Points on a hilly landscape, in no order, each with its height.
A climber steps from a point to whichever of its 2 nearest points has the largest rise for the distance, and stops where none of them is higher. Distance is the straight distance between rows; heights are no part of it.
J492: [ -6  -6  -5   3   3   1 -21   9   4  -5   1  -3 -18   5 -11  -6  13   1
 -22  -7  -8 -17 -24   8 -23  -7  15 -13   7]  h=68.8
J726: [ -2   4   8 -15  -8 -14   8   2  26   4   2 -19 -24   9   7   1  -6   7
 -12 -13   1   2  -8  -3  23   4 -20 -22 -14]  h=52.6
J158: [  4   1  -5   8  -7   8  -4  -5 -21  12  -3  -2  -4   7 -25 -15 -20  19
  -2  -2  -3  -5  -6  18   0 -18  11   4  -3]  h=18.6
J794: [ -7   4  14   6  -7  24  17  -7  -2 -13  -5   8  21  -2 -10  -7   4 -11
  29  -1   2   1   2  -5 -18  21 -27  12  31]  h=14.3
J461: [ 1 -2 -3  1 -7  9 -9  3 44 10 -9  1 -5  8  9 -1  8  4 11 20 -4 -3 18  5
 -3  9 -7  3 -6]  h=66.6
J509: [ 19   3  -1  15  -5  11   7   0   3  -4  13  12 -13   2   0   3   4  -5
  -3  -1  11   9  -3  11 -35 -11   3  -6 -12]  h=52.2
J608: [ -4  -8   8  -8  -3  21  26  -8  12   0  -1  -1   9  -5  -7   3  16  -3
  24 -11  10 -11   3   2  -6  21   0  42  12]  h=54.5
J449: [-16  -5  -7 -11 -13 -28  -9   9  -4   6  19  10   4 -17  28  -1  -3   0
   1  -4  -7   5   9 -14  16   6  10 -10 -11]  h=38.3
J610: [ -8 -14 -18 -10   6 -18  -8  -2  10  12   3 -17 -20 -12  20   4   3   1
 -23  -9   1 -20 -12   7 -15   0 -17 -24  -4]  h=62.1
J502: [ 25  12 -10  -1 -14   6   1   3  27  -9   4   7  -8  -6   7   0   0  -1
  18  -3  15  -4  19  -8 -18   0   1  -2   5]  h=56.8
J751: [-23 -20  -2 -16   5 -10   0   9   8   9  -1   5  -6  -9  26   4  -3  -7
   1   2 -17   4  -9 -19  16 -21  13 -18   6]  h=43.2
J494: [ -5 -20  -8   2   2  15  11  10   0  -7 -17  24 -10  -4  16  12  22  -9
  11  -8   4  -1  14  13  -9  -5  17  11  -5]  h=45.9
J740: [  3   6 -14  -9   9  -5  14   9 -33  11   5  -1 -18   2 -14  -3  -5   9
   1  -6   7  -7  -9   4   7 -23 -18  -4 -23]  h=21.7
J64: [  7 -13  10   4   9   1  -5   2 -13  20   3 -19 -15  28  -9  -6  -1   2
   1  14  -9  -7 -11 -17  13 -10 -14   6  -9]  h=25.5
J898: [  0  23  -4 -17  -6  20 -11  -1  30 -11 -28   1 -12 -14  -9   0  11   5
  15   6   2  -4 -13  10   4  13 -19   0  20]  h=76.1
J767: [  3  -3  27   5  -2  -1   6  12  13   4   6  16  11  23   6  -5  20  -4
 -10 -18  -5   3 -15   3   0  16   8  12  12]  h=43.8
J780: [  7   3   3   2 -10 -15   1  -3   3   2 -19  -1  -9  -4 -11  10  -2   4
  26  -4  -3  -9  30 -13   8 -17  -3  -2   0]  h=54.7
J841: [ 21  -8  11  20 -11   7   1  -7  -3  17  -1  -3   1  -7  -8 -11 -13  -9
   3 -12  -4   1  31  14  -5  -3   7   8 -14]  h=43.5
J297: [ -8 -15  11   3  -4  -6  10  -1  -3   1  -7 -12 -19   5 -22  11  10 -12
  -1   5   9 -13   2 -11 -15   7   2   9   3]  h=28.6
J75: [ -9  -3  -1 -13 -20 -11   9   5  19   9  -4  -9 -10 -12  15  -4 -23  22
  -8  -4  -1  -5 -18  19   7 -14 -10 -27   4]  h=56.3
J913: [ -8   8   6  -4 -11   5 -25  -2   8 -17  -4   5  11 -11  13   1   3   5
   1  10  -1   6  14  -2  23  -4 -12  -3   5]  h=52.8
J735: [  9  -1 -11  13   0  38   5  -9  -9 -16  -4   4   4   7 -16  -2 -21  16
   7  -1  12 -12  10  -8 -12  -7  -8   8  16]  h=14.1
J695: [  6   5  20   0 -18  -8 -21  15   1 -16  -2  18  20  -8   3   0   2   4
   2  -1   1   7  19  -2  21  12   3  -8  17]  h=50.3
J634: [  7  11  -6  18  -9  27  20 -14 -11  -3   3   3  22   4  -4 -12 -32  17
  12  -8   1 -10   3  -6   1 -11  -2  18  11]  h=15.2
J561: [ 18   5   6  10  -7   4 -21  20  -8  -3  -2   6   4   3  19   8  24  -5
 -21  18   4   9  -3   5   8  14   2   6  -7]  h=50.4
J752: [-14 -12   8  19  12  21  10 -12 -12  -7  -6   7  40   8   1   0   8   1
  13   2 -23  -8  -4  12  -4   3  -3  18   6]  h=6.3
J606: [  4  -6 -17   2  14   8  11  15 -29   0   5   0   2  13 -18   3 -17  13
   4   1   1   1  -9  11   1 -29 -12  -7 -18]  h=20.9
J788: [  9   5  22 -13   2  -6  19 -12 -12  10  30   9  -2   7  -1  -9 -10  12
   4   1   8  18  -9   3   0 -12 -15   2   2]  h=32.1
J977: [ 17  -6  17   9   8  13   1   4   1 -15  -1   9  19  -2  -4   8  24  -5
   7  -9   5   1   0  12  -3  16  -2  12  22]  h=10.0
J430: [ -8 -15 -13  -4   9 -23  11  -8 -23  -1  18 -10  -4  -3  -8  -4   5  -5
   2 -17  11 -11  -6 -11 -18  -3   0 -13  -2]  h=25.1
J290: [-14 -17 -13   0  -2 -12  16  -2 -16  -2   9 -12  -2  -1   4  -2   9 -10
  -4  -5  21 -11  14  -8 -17   3   9   4  15]  h=26.1
J632: [-2  3 -3 -1  7  0 -6  5  3 -9  0 -1  7  5  8 -5  7  5 -4  7  0  1 -5  3
  0  5 22 14 14]  h=67.9
J659: [  6  -8  10  13  -3  19   0  -2 -24 -20  12   2  19   0  -2   9  -2  -3
 -15   4  22   5   8   8 -13   4  -8   2  18]  h=12.1
J14: [  8  10  -2  -1  18 -23  21  16 -12  37 -16  10 -13  10   3   2  -1  -9
  -2   9   9  -3   5 -10  24   1  -6 -23 -12]  h=34.9
J365: [-11 -13 -16 -12   0 -23  -5  14   2  18   7   6  -4 -14  20  -7  -6  -9
 -16   5 -13   3 -12 -17  17   2  23 -20  -1]  h=41.0
J673: [ -6  16 -10 -10   0  -4 -10   0   5   1  -6 -13 -19 -22   7  11   4 -19
 -36   1   8  13  -3  11   4  12 -10 -11  -8]  h=36.1
J761: [ 18 -10   7  16  28 -14   9  -9 -29  27   4 -17  -2   4  -6   3  -5 -12
   5   4  -2  -4  -1 -11   4  11 -15  13 -20]  h=28.5
J677: [  4  -2   9  10  11  -4  11  -7   3  -8  10  17  14  18  18   4  14   9
  13  -3 -11   5 -23  -4 -15  -8   6   5   4]  h=4.4
J260: [-13  -2  -4   0  12  18 -11  -6 -12 -35  -1   0  22  -7   4   5   7   5
  15  10  -5  -1   4  -5   2  -4  -4   4   5]  h=68.4
J799: [ -8  -6  -9   0  -4  -4 -20  -5   3   5   6 -16 -12  -5  -6   0  12   5
 -21  -4   0 -15 -16   9 -10  -8 -12 -23   0]  h=65.1
J34: [  3   3 -27   2   3  -3  -5   2   9  12  -7  -5 -14  -2  15  -1   1   6
 -17  21  -2  -3  -5   5  -1  -1   8 -14 -15]  h=56.4
J706: [  9  -4   4   0  -4  -7   9   3 -18   0  13   0   8  -7   8   1  -6  -7
  -8 -19   3  16   7  10   7   2  17   4  -8]  h=43.3
J133: [ 10   9  -4  -2  -5 -22 -13   7  10   4  -8   4   1  -5   0   3  -6 -10
 -13  -3   8   7  27  -2  10  24   7 -11  -9]  h=44.5
J154: [-22 -13  -1  -5   6 -15  -7   3   9  -6  18  -4  11  18   8 -14  -5  14
  -6   8  -4   2 -10  -2  16  -5   4 -16   8]  h=33.0
J833: [-12  13  -1 -13  -6   0   5 -18  14   0   5  -1   4   3   5  -8  -3  20
  16   6   4   3  -9 -13  -3  -5  -1  14  17]  h=20.0
J520: [ -4 -26  -5  -2  17 -14  25   0 -30   4  18  -9  -9   0 -11  -1  -2   0
  -1 -21   3 -12 -14   0  -5   6  -4   4 -15]  h=23.9
J585: [  4   1  10 -10   9  15 -27   6   0  -2  -8   9   0  -7  -8 -14   7  -4
  20 -11 -22  -7   6   3  -1  14   0  15   3]  h=62.7
J212: [  4  13  -5  -4  10  -5  15  -6   6 -21  21  -9   0   1  12   2   6   6
  11   5   6  10 -29 -17 -14  -1  -7   2 -12]  h=2.7
J288: [ -4  26 -14   9  13 -15   0   6   1   5 -12  -9 -10 -15   9  14  11 -27
 -18  -5  11  -9 -19 -11 -14   8  -3 -10 -19]  h=31.4
J975: [ -4 -13  26  10   1   4   6   4  -7   0  14  -7  10  10   3   5  17  -5
  -3 -11  -6  -3 -16  -3   5   3   7  23  -1]  h=46.2
J640: [ 15 -20  18  -3  22 -10  17 -11  10  11  28   2  11  -7   0   1   2 -14
   4   8   0  17  -3   5 -18   0  11  24  10]  h=34.1
J803: [-30   7  15 -12   1  13  11  -7   9 -15  -3   7  14  10  -3  -2  17 -12
  13   3  -2   4   5 -10 -18  20 -19   3  26]  h=15.8
J730: [-11  11  10  -7  -5 -10   4   6  -4   0  13 -22 -14  15 -13  -8 -10   1
  -6 -10   2   3   1  -6  19  -1 -21 -13 -21]  h=49.5
J954: [ 17  -1  10  -6   2  -3  11 -16 -24  11  25  -6 -10  -3  -3   1  -8   8
  14  -3   7   9  -9  -3  -1   4 -16  25 -11]  h=31.0
J336: [ -8   8  13   6  -5   0  -8  -6 -15  -2  16 -17   3  11  -9 -16 -14   1
  -4 -12  -2   9   4   2   4  -1  -3  -3 -11]  h=46.4
J816: [ -4  11  -9   0   6   0   3  -1   5  -1   7  -8 -25 -14   3  12   6 -28
 -26  -3  13   9 -10  -5 -21  15  -8  -6 -24]  h=33.9
J458: [ 15  -7  24  -4  19 -12  16  -1  -7  13  29   2   0   0   8  -5   1  -3
   0  10   0  17 -21  -2  -6  -6  -2  17  11]  h=33.2
J759: [ -3 -19   6  16  -6  14  15  -4 -10   7  -3  -9  10   1  -6   7  19   2
  -4  -5   3  -9  -6  16   6   8  13  33   3]  h=49.0
J795: [-13 -10   0 -12  -9 -12  -2  11  -7  -8  21  15  22  16   1  -6 -11  26
  -1  -6  -3   8  -3  -2  22   2   9 -11   1]  h=34.5
J95: [ -2  -5   2   8   4   9  15  18  -2 -15  -9   8 -13   3   6  17  23 -14
  -6  -9   5  12  -6   7 -15   4  18   2  -8]  h=48.1
J579: [  0  -4   4 -16 -10 -10  -3  -5  13  -6  -8 -16  -9  -9   6  10 -14  12
  -9 -13  -6  -5  -6  10  13 -11 -23 -22  -2]  h=55.7
J988: [  8  15   4   2 -20  12   2 -12 -13   4   2  -1   0   0 -18 -11 -29  15
   8 -20   3  -8   3  -1  -2  -5   7  15   0]  h=16.7
J824: [ -7  10   4   7 -15  26  -7   8   5 -14 -11  10  12  10  -6 -10   3  -1
  -4   1  13   0  14  10  -8   9  12  -4  22]  h=34.8
J622: [11 -4  4 -1 -8  3 21 -5  4  7  1 -9 -2  5  5  5  7  4 18 -6 14 -5 19 -5
 -3  9  9 35 -1]  h=57.0
J345: [ -5   1   2 -11  -3 -11   1  -9   6  10   8 -12 -14  -4  -7  -9  -4   6
   9   2  -2  -3  -7 -14 -10  -3   8  21  -4]  h=21.2
J951: [ -1 -12   1  18  17  10  18 -14 -13  -8   6   3  23  11   4   8   6  12
  15  -5 -10  -3 -22   9  -4  -4   4  11  -1]  h=5.2
J400: [ 10  10 -16 -11   5 -20 -16  17  20   3   3   9  -1 -24  16   6  11  -9
 -24  23  -4   6 -20  -2   3   7  18  -4   5]  h=36.3
J20: [ 19   1  -2   3   9  13 -28   1 -11  -6  -7  -6   8   1   6   5  15  -4
 -17  16  -1   8   6  12   2  17   5  13  -8]  h=48.2
J118: [ -4  18 -13 -11   5  -9   0  -2   4   6 -14 -10  -7 -23  16  11  -9  -8
 -27  16   0  17  -7  10  24   3  -6 -13  -6]  h=37.9
J934: [  1  12   0   5  -4  -6  -8  15 -14  -3 -19 -13 -17  -3 -14   0  16 -14
 -16  -7  -1 -15 -14 -11  -4  10  12  17  -3]  h=26.2
J405: [-21  12  -1 -20 -14   1  -5 -13   8   1  10  10   1  17   8  -7  -6  28
   7  -3  -4   7  -9  -3  13   0  -6   6  -1]  h=19.0
J415: [ 14  -3   0   9  21  -9   4 -12  -5  23  -2 -22 -14  10 -18  -4  -4  -6
   1  24  -4  -4 -10 -16  -1   5 -18   4 -17]  h=27.0
J904: [ -9  -2 -13  -2  14   6  -6 -14   9  -6   9  -3 -12   5  -3  -2 -14  11
  -3   4 -12   8  -2   5   2  -4  -6 -18 -19]  h=30.1
J324: [ 10  -2  -4  13 -14  -5  -2  13  -6 -18 -14  -1  -2   6  -6   6  15   0
  11 -15  12 -12  10   2  -1 -11   8  -6   9]  h=50.6
J44: [ -3  -2 -12   6  17   7   0  -2 -13 -16  -2 -11  13  -7  10   6   3   6
  11  20  -8   4   0  -6   0   0  10  18   5]  h=70.3
J224: [ -7  -3   4 -22   1  -1 -23 -13   3   2  -3   8  -8 -15 -14  -3 -16   7
   2  -4 -13   5  14   3   6  -4  -4  -3  10]  h=42.2
J413: [ 24  -8  -1  10  -5 -11  -6   4  -4  -9 -16   9   3   6  -3   6  11   9
  30 -16  -2 -20  14  -8   2 -10   5  -3  -1]  h=52.5
J191: [ -7   3 -13 -13   7   6 -25 -10 -11   0 -12  -6  -2 -21 -11  -6 -14  -2
  -5   1   0  -1  29   3   7   8  -1  -1  -2]  h=44.0
J134: [-17  -2   0 -18 -12 -12  -2  19 -11  -7  -3  22  13   9  -4  11 -17  18
   1  -5  -5  12   2   1  36  -2  12  -7  -3]  h=36.0
J976: [  1  16 -22   9  -6   8  -1  -9 -11  -7 -13 -16 -12 -17  -5  12  -7 -13
 -13   0  10  -8   6  -4 -10  -3 -16 -12 -22]  h=49.9
J220: [  6 -17  12 -12   3  -2  -6   3  14  16  -3   3 -11  11   5  -5   1 -10
  17  -9 -23  -4   5 -26  10   3  11  10  -9]  h=23.4
J831: [ 11  -5 -17 -11   5 -10 -24  23   9   1   1  19   3 -18   7  -5  16  -4
 -14  17  -7   0  -2   3   0  16  27   7   7]  h=34.3
J658: [ -4  12   9  -8   8  10 -25   5   4  -5  -7   5  -1  -4  -1 -13   5   5
  -6   3 -18   2 -11  -1   1  12  13  15   1]  h=66.0
J59: [ -5  -4   7  19   3  33  14  -6   3  -5  -7   7  36  -8  -4  -9  14  -6
  21  -6 -12 -12  -4  14  -8  17 -12  16   5]  h=8.2
J463: [ 20   5 -11  15  -6   9  19  -9  -7   6   4 -12   2   1  10  -4  -3  16
  10   7  12  -4  -3   2   0  -4  14  31  -2]  h=59.3
J797: [ 21 -11   7   3  11   0  19 -13   7   7  12   6  13 -17  -5   7  -8  -5
  12  13   3   5 -15   5 -21  -5  14  38  12]  h=35.2
J614: [  1  -5  14  24 -13  28  24  -1   7 -10  -1   7  31 -23  -8 -11  -1 -20
  24   3   5 -12  -7   3 -19  20 -12  23  19]  h=11.5
J22: [ -5  -7   9  -4 -10 -18   4  16  -2  -5  -1  12  -1  22  -8  12  -1   8
  -5  -6  12   3  -9   1  20 -25 -17 -24   8]  h=49.8
J177: [ 22   1  -1  -9   1  -5  -8  -5  24  -1  -6  -1 -12  -8   2   5  15  -8
  25   4   8  -8  24 -11 -13   2 -11   7   2]  h=59.0
J455: [  1 -10   6   9  -5  12   4   5  -1  -2  -1  13  13 -13  13   2  10  -6
  14  -9  -5  -6   7  11 -12 -11  13  21   3]  h=43.6
J922: [ -2  16 -15  -8   1   3   0   0 -11   4  -6  -1  -5  -9   6   6 -17   4
 -20  24   2  24   6  12  28 -11   3  -7  -3]  h=39.5
J352: [ -7  -1  33   9  -6  13  11  -3  -5 -15  -7   5   8   7 -23   9 -10 -11
   8 -16  -9   8   9   3   1   5  -4   6   2]  h=38.4
J604: [  1 -10  -4 -12  20  -6  17   4 -45  22  14  -2 -10  -2  -3 -13  -2   6
  -5 -12   0  -8  -9   0   5  -1 -13   0 -19]  h=22.8
J126: [ 14   6   6   2   6 -24   7  -2  -4   2   7  -1   3  -7   4   1 -18 -18
  -7  -8   6  22  19  -3  13   8   9 -17  -7]  h=42.1
J753: [ 17  -1  13  20 -15   4   3  -2  -5  19  -1 -10 -15   8 -13  -7  -5  -8
  -6   1   5  -5   9   9 -14  -3   5  17 -15]  h=41.1
J834: [ 27  10   6  13 -15   9  13   1  10  -8   6   6  -2  -1   8   5   7  -6
  12  -8  18  -1   5  -1 -25  -8  -1  11  -2]  h=54.4
J965: [ 10   3  -8  -7  15 -20  22   8   4  22 -10   0 -16  17 -13   6 -11   0
  -7  13   7   5   4  -1  23  -4 -12 -32  -9]  h=33.6
J693: [ -6  13  -7  -9   0  16 -13   5  30  -4 -18  -1  -5   0   4  -8  14   6
  21  10 -13 -10  -2   4   3  10  -7   7   6]  h=71.0
J55: [-14 -13 -16  -5   1  -5  -6  -6  26  -5   9  -4   2  11   8 -10  -8  21
  -2   8  -3   3   3   8   2   1   2 -27   0]  h=31.5
J292: [-15   4 -13 -13 -10 -11   4   4  23   4  -4   1 -19 -15   8   0  -4  10
  -5  -4  -5   1 -14   4  -1 -11  14 -16   4]  h=60.0
J549: [  2  -4  12   4  -4 -14  -6  16  -4   0  -7   7   2  14  -1   2   1   4
  -1  -4  -7   1 -14 -10  17 -19  10 -14  10]  h=47.6
J989: [  9 -10  18  -7   3   4 -17  -4   2  10  -1  -5  -5  29  -2   0   2   3
   4  -3 -15  -4  -3 -12  11   2  -3  12  -7]  h=24.4
J42: [ 26  -7   3   3  12  -9  14 -14  -9   7  16 -16   0   1   2   6   1  -5
  11 -15  -2   0   4  -8   3  15  -9  19 -21]  h=29.8
J166: [-26   8   4 -14 -21   7  -6  -8   5  -9  -4  19  12  19   0  -1  -1  13
   9 -12  -3   0  13   2  -1  -4 -21  -5   7]  h=17.8
J499: [ 19   6 -11  10 -11 -15   6  -1  -5  27  -8  -6 -14  11   2  -3   3  -4
  -1   4  19 -12  15   3  -9  -5   1   8  -8]  h=38.6
J383: [ -6   2  26  -2 -11  -1  12   0   1   6   0  18   7  32  -6   1   5   8
 -15 -15   3   9  -4  14   2   8   7   3  11]  h=41.7
J529: [ -4  10 -15  11 -11   7 -21  -6  -1  -2 -13 -14  -3 -23   1  -2  -9 -11
  -8   5   2 -11  27   5  -7  -7 -11  -9 -14]  h=46.9
J969: [ -6   2   3 -31   5   1 -28  -4  19 -13  -9  13   2 -27  -2  -4  -9  14
  10  -3 -19   9   7   4  18   2  -7 -16  12]  h=40.6
J221: [-11   4   1  -1  -5  -5 -18   9  22  -8  -6   6  -3  -7   0 -10  10  -2
 -11  -8  -7  -9 -12   2  -6  -7  17 -21  11]  h=64.5
J997: [-15  12 -12   7  10 -13  -3   6 -17   7 -12 -24 -15  -7  -3   2   9 -21
 -23   4   0 -10 -24 -14  -3  10   1   4 -11]  h=28.9
J431: [ -3  10 -21  -3  11   3  -7  -2 -21  -5  -2  -6  14 -14  -5   2 -24  -5
  -7  -1  -1   6  23   2   8   0  10   1  -2]  h=42.4
J599: [ -3   7 -19 -13  -7  -4  -8  10   2  -2  -9  10   1   1   3   8 -17  24
 -11  16  -5  11  -4   3  34   1   1 -12  -8]  h=37.8
J479: [-10 -14  -2   4   4 -10  -4  13  -3  -4  -6  -9   2  10  17   2  12 -10
  -1   3  -9  -9 -13 -25  17 -12   9 -17   5]  h=45.3
J807: [ -3 -12  11   5  15 -10  15   0  19  -1  -2  -3 -15  20 -17   8   4  -3
   2   8   5   7  -8  -6 -13  -5  14 -15  11]  h=31.6
J596: [ -1  18 -20  -3 -12 -13  -4   5   9   0 -13 -12  -1 -27  29  15  12 -11
 -13  -3  22 -11   9  -9   2   5 -11  -7  -3]  h=32.0
J274: [ 13  -3   8  12   0   1  -1   9  10 -11  10  12 -10   7   8   9  17 -14
 -10  -3   0  11  -4   1 -21  -3   9 -14  -3]  h=50.2
J556: [-18   5  -5  15 -11  20   0  -7   5   1  -5   0   6  14  -2  -9  -7   1
 -17  17   9   1   6  12 -13 -12   2 -14  20]  h=37.5
J627: [ -8   4  -4  14  -4   1   0   5  -3   5   8  -3  21  18  12 -15   6  16
 -11  23   2  -2  -9  11  -8  -5  19  13  12]  h=65.0
J217: [ -3  -1  31  -2  -8  -2   2  -1   7  -2  -1  10   7  29 -17   4  -9   0
  -2 -12  -7  17  15   5   8   5   4  -6   7]  h=40.2
J516: [ -2  -8 -18   4  -3  -7  -3   9  26  23  -7   5  -6  -6  25   6   0   2
  -1  29 -14  -2   3  -1   8  -5  18  -7 -12]  h=59.9
J674: [ -9 -12  -7   2   8  -7  13  -2 -14   5  -1 -20 -10  -1 -11   4   5 -17
 -16  -4  13  -2  13  -1 -10  16  13   7  -1]  h=27.2
J721: [  1   2  -1 -17  -2 -29  -9  17  14   5  10   5  -2 -15   9  -1  -1  -7
 -21   9 -12  13 -25 -11  18   4  19 -17  12]  h=38.5
J381: [  1   9  -7   8  -1 -10 -11   1 -20   0  12 -23   6   8   0 -24  -7   7
 -14   5   9   3   2   7  13   3  -5 -10 -11]  h=43.4
J624: [ 10   0  -2   5   6 -13  10  -3  12  -7 -14 -13 -25  10 -26  18   4 -10
  -6   1   6  -1  -9 -12 -13   9  10 -11  -7]  h=30.2
J737: [-14 -15  -8  -4  -9   2   1   6  34  21  -5  10 -16   8  20  -2   3  -2
  10  18 -16  -8  15  -7   4  -2   9   7 -13]  h=63.2
J301: [  5   1  11  21 -16  21  14   2  10  10   3   6  23 -23   1  -9   3  -9
  18  -7  -5 -10   5  11 -10 -11  11  36   3]  h=40.8
J828: [ 12   3  21  -3 -17   1  -9   2   9  -4   5  28  19  -7  -1  -9  -6   4
   6 -12   3  12  16  12   2  10   9  -4  20]  h=47.8
J671: [  3  -3   1  -1  -4   5  -5  -8  -3  -3 -16  -2 -14 -16 -14   9   2  -5
  25   5  -2  -4  18  -6  -8  -4  -8   7   4]  h=56.7
J968: [-16  -1   3   4  -4  -3   5   5 -16 -12  14   5  11   9  -1  -3  -7   4
   2  -4  12   7  -4   6   3 -24 -15 -21   5]  h=52.0
J947: [ -6 -18  12   4  -6  28  16  -6   0  -2   1  -2  10   7 -11   5  20   6
   6 -18   7 -17   1  15  -1  25  -3  31   5]  h=51.8
J326: [  7  -7   4  -8  -1  -2 -20  14   0   4   4  10  -6  -5  23   9  21 -17
 -13   7  -3   4   4 -11   2   7  -1   8 -13]  h=52.7
J248: [  0   1  -2   4 -15 -11 -10  10   2 -12 -13  -3  -7  -2  -1  -3  12  -6
   1 -15   7  -9  30  -2   5  11   1 -14  -1]  h=47.7
J715: [ -6   6   5 -13  16   4 -14  -6   6 -20 -19   3   2 -12 -20   8  -1   2
  21  -2 -18   0 -15 -12   2  -3  -2  -5  15]  h=57.9
J50: [-20  15   1  -9 -15  13   9 -18   6  -7  -2  15  13  11   2  -3   4   3
  -2  -1   1   3   8  -4 -15   5 -22  -2  28]  h=16.8
J311: [ -8   8 -20 -21 -10 -22   1  -1  -1   3  11   6  -4 -25  28   1   3  -5
   8 -10   5   0  18 -12  -2  -1   2   0  -9]  h=36.4
J115: [  4  -7   3  11   0  12   3   1 -18  10   1  14  -2  22 -15  -2 -11  14
   1  -9  -7  -3  -8  18  -1 -21  -6   0 -11]  h=19.9
J268: [ -7  14 -26   5  12   1   3  -1  -3  15 -12 -11  -9  -3   2   2  -6  -5
 -17   6   6  -6   2   6   1   3 -10 -17 -19]  h=53.1
J646: [-14  11   1   5   7   1  11  -6 -12 -12  -1   4  10  17 -12   4  -5   9
   5   7   0   9 -24   0  -3 -20 -13 -11   8]  h=53.9
J169: [  9  -3   9  19 -13  32   4 -13 -12 -11  17   5   9   4 -14   2 -17   4
 -10  -9  21  -7   9  -5 -16  10 -20   6  12]  h=13.0
J748: [-21  -3  -4   8  -3  24  -9  -9 -12  -9  -8   5   9  -2 -21  -2 -22  -1
 -11  12  -1   4   3  10  -9 -20   2 -11  10]  h=39.3
J140: [ 15  -3   6  19  -4  10  19  -4  12   6  10  -1   9 -16 -10 -11 -15 -13
  11  11   2  -2   0   4 -24  -7  24  28   4]  h=37.4
J978: [ -6  -7   4 -16  22  17 -24   4  -5 -11 -19  16   2  -5  -9  -2   9  -6
  23  -3 -25   1  -5  -4  10   7   1   3  19]  h=60.1
J949: [  8   6 -16  10   3   1   4  -1 -14  12  11  -4   9   7  16 -17  -4  18
   2  23   8   2   0  12  -2 -12  10   7   0]  h=62.2
J940: [ 12   9 -15   3  10  -2 -21   1 -17   4   6 -20   6   3   5 -10   4   7
 -21   6   1  -4  -5   2   1  13   2   5 -17]  h=45.6
J305: [-11 -19   9  -2   2  -7  10  -8   8   9   4  -5 -11   7  -3  -2  -1  -2
  24  -2 -13  -7   8 -12  -7  -8   8  12 -10]  h=22.4
J798: [  8 -14   9  15   4  25   1  -7 -13 -18  -3  15  23   6 -12   7   8  -5
  -1  -1  10   2   7  22 -15   6  -4  -9  16]  h=11.2
J338: [-13   4   1   4  14   0  -5 -13   5 -27 -11  -3  10  11 -16  10   0  10
  12   6 -10  -5 -20 -14   2  -8 -11 -12   9]  h=55.8
J654: [ -1  -1  -6 -22  -3  -4 -24  -1  18 -22  -4  17  10 -17   2   1   1  10
  13  -2  -2  -2   4   6   9   2 -11 -28  27]  h=38.9
J216: [ 16  16   0   1   7 -24  12   4  -8  31  -6  -7 -20   3   2  -5  -3 -13
   0  -2  10   1   9  -4   3   1  -1  -5 -13]  h=36.7
J92: [ -7  10 -15   2   6   9  -4   4 -27  -5  -5  -9   2  -9 -20  -1 -23   0
 -15  10   2  13   1   6  14 -17   0 -10   1]  h=40.9
J194: [  1   4  10   0  -1  -2 -23  -2   8  -6  -4 -11  -3 -11  12   9  11 -11
 -12  16  -4   8   9  -6  10  -2 -17   3  -7]  h=54.8
J72: [-10  24 -27 -12  -9 -19  -9   8  11   6 -13   2  -1 -33  27   7   1 -16
  -5 -12   7  -8   6 -11   5   8   9  -3 -11]  h=34.0
J967: [ 11  19   4   3  12  -3   5  -4   9  -8  19   5   8  19  12 -10  12  15
  -2  14   2  10 -33  -2 -13  -4  -5  -1  -2]  h=3.6
J814: [  3  -3   0  -9  17  -9  18   3  13   6   0   1 -23  25 -13   8  -9   7
  -2   8  -2  12  -6  -5  11 -13  -2 -19  -5]  h=32.6
J79: [ 17   0  18   6  -8   7  -4  -3   6   4  -3  15   4 -13  -4  -7 -17  -3
  12 -10  -9  15  34  14   2  -2   8  -6  -4]  h=45.4
J892: [-19  -1  -9   2   7  24  -6 -14   0 -10   5   1  -5  19 -20   0 -16  12
   2  -3  -4   3  -7   2  -9  -1 -13  -8 -21]  h=28.8
J883: [  0  -6  -2 -16   4 -26  -9  -2  11  15  -4 -14  -7 -18  16   6  -7  -7
 -10 -16  -8 -11  -3  -4   7  -3 -15 -29   0]  h=58.8

Call two points neighbours if one is among the 2 nearest of the other. Go from one point of each pair to the other, from neighbour to neighbour, staying as high as possible. Name the lowest point that can't be avoided.
J492 and J194 => J381
J177 and J194 => J126
J632 and J898 => J715

For each start below, name the point where the climber stops.
J967 => J177
J798 => J194
J166 => J177
J529 => J898
J624 => J194
J381 => J492
J42 => J177
J212 => J177
J706 => J492
